The views of a scene show one set of named points, each view turned or mirrored, shifted and resized as a whole, with a little noise and some points left out.
(in the rows, 128 means zero)

Scene 1
View 1
(231): [146 118 100 140 134 117  77 138 102 105 113 124 147  98 115 163 178]
(16): [144  86  97 144 127 120  84 133 112 112 128 137 148  95 112 170 171]
(190): [152 165 107 113 129 124  99 154  81 152 109 122 132  73 129 110 128]
(221): [175 151 138 129 194 115  92 158  92 123  95 122 154  96  93 107 166]
(62): [151 191 111 129 118 128  65 138  95 110 103 118 151 101 103 165 194]
(79): [153  71  99 139 122 144  83 148 115 145 146 165 155  71 101 174 169]
(66): [153 101 112 141 172 101 105 138 100 102  97 108 131  99 116 114 146]
(135): [135 162  96 132 113 113  84 135  90 104  99 103 134 102 123 147 165]
(191): [145 151  93 126 129 109  96 140  80 119 100 104 121  92 133 122 136]
(25): [126 148  78 125  93 116 102 133  81 123 104 102 121  90 148 142 133]
(63): [127 177  86 140  92 114  69 122  93  78  92  91 136 118 126 176 187]
(168): [147 110  97 136 122 126  86 142 102 127 126 137 146  84 111 155 163]
(223): [155 168 120 142 152 116  71 140  99  92  93 116 160 108  91 159 199]
(58): [121 124  67 143  77 119  79 116 103  92 120 113 133 101 130 199 172]
View 2
(231): [ 98 109 139 114 132 141 125 164 137 133 147  99 148 142  81 117 161]
(191): [143 117 131 124 133 134 120 188 151 151 141 108 110 107 114 112 146]
(25): [146 126 116 127 114 141 131 190 163 131 160  88 111 115 105 105 139]
(223): [111  90 163  96 149 133 110 166 145 146 141 128 142 142  54 151 148]
(221): [109 101 149 112 161 133  94 163 126 183 103 154 125 117  96 135 166]
(62): [130  93 122  91 137 142 116 165 168 138 159 119 135 148  49 150 133]
(58): [127 120 131 121 106 138 142 186 164 109 176  66 129 134  87 106 134]
(168): [ 95 115 118 117 129 146 126 165 141 134 139  96 140 144  95 104 166]
(135): [139 113 138 114 129 134 121 178 161 133 163 103 123 126  81 128 135]
(16): [ 77 114 138 120 130 145 134 156 136 126 144  88 158 151  88 101 175]
(190): [139 115  89 117 136 145 113 185 152 167 128 119 102 115 118 106 151]
(79): [ 61 112  92 111 127 161 131 148 128 133 131  85 163 169  93  88 191]
(66): [107 116 169 134 141 129 111 169 123 153 128 119 134 109 120 107 160]
View 3
(79): [162  93 133  86 114 126 152 162 108 116 165  91 178 138 109 128 139]
(135): [131 146 135 108 105 145 154 135 139 148 119 125 156  99 108 105 118]
(66): [129 135 161  92 145 137 159 114 150 121 145 129 143 136 125 108 120]
(191): [113 135 147 109 130 155 165 125 147 128 135 141 138  95 116  80 106]
(62): [136 146 109  98  92 138 158 154 126 139 124 133 135  81 106 126 119]
(58): [135 139 145 105  95 143 142 145 141 168 115 104 188 113 111 103 128]
(168): [143 115 137  96 113 136 155 149 128 129 147 110 162 122 111 113 130]
(16): [152 121 140  90 114 126 150 143 128 130 147 104 170 141 117 134 136]
(221): [125 130 136  92 143 142 170 124 135  96 157 154 111 107 123 111 108]
(25): [120 128 151 109 110 158 152 137 147 155 124 115 178 102 108  79 116]
(63): [130 170 126 109  92 143 145 140 142 171  96 127 157  91 112 120 122]
(231): [145 132 138  90 116 131 154 141 132 135 138 119 156 122 115 129 126]
View 4
(62): [177 110 114 126  69 124 114 129 165 138 182 102  65 136 111 143 115]
(25): [186 116 117 188 127 156 151 100 180 131  92 104  76 144 120 189  98]
(79): [121  69 138 157 158  90 144 141 126 151 121 117  64 218 162  91  92]
(16): [109  79 137 168 121 101 143 117 125 177 172 116  70 194 168 107 106]
(190): [206 109 134 148 136 123 178 160 204 115  96 126  76 131 107 159  90]
(223): [161 109 136 139  66 111 150 132 165 161 213 129  68 130 125 140 122]
(168): [148  93 126 169 129 114 146 128 154 153 128 117  71 175 142 134  96]
(191): [188 112 127 182 118 135 173 121 195 134 113 121  80 132 119 186 102]
(63): [167 129 109 163  63 162 107  77 159 151 175  84  69 125 114 188 117]
(221): [173  93 157 144  99  89 211 173 203 145 184 165  80 118 126 135 115]
(231): [141  98 130 171 109 113 151 122 155 159 163 115  75 163 145 143 103]
(66): [154 102 155 202 122 109 215 125 186 156 157 158  81 140 152 163 102]
(135): [178 115 117 165  88 142 139 108 172 143 150 106  78 128 120 174 109]

In a view up to two points have been moved. Name them for each view, in the order of its rows, or write none.
view 1 -> (58)
view 2 -> none
view 3 -> (191)
view 4 -> (16)
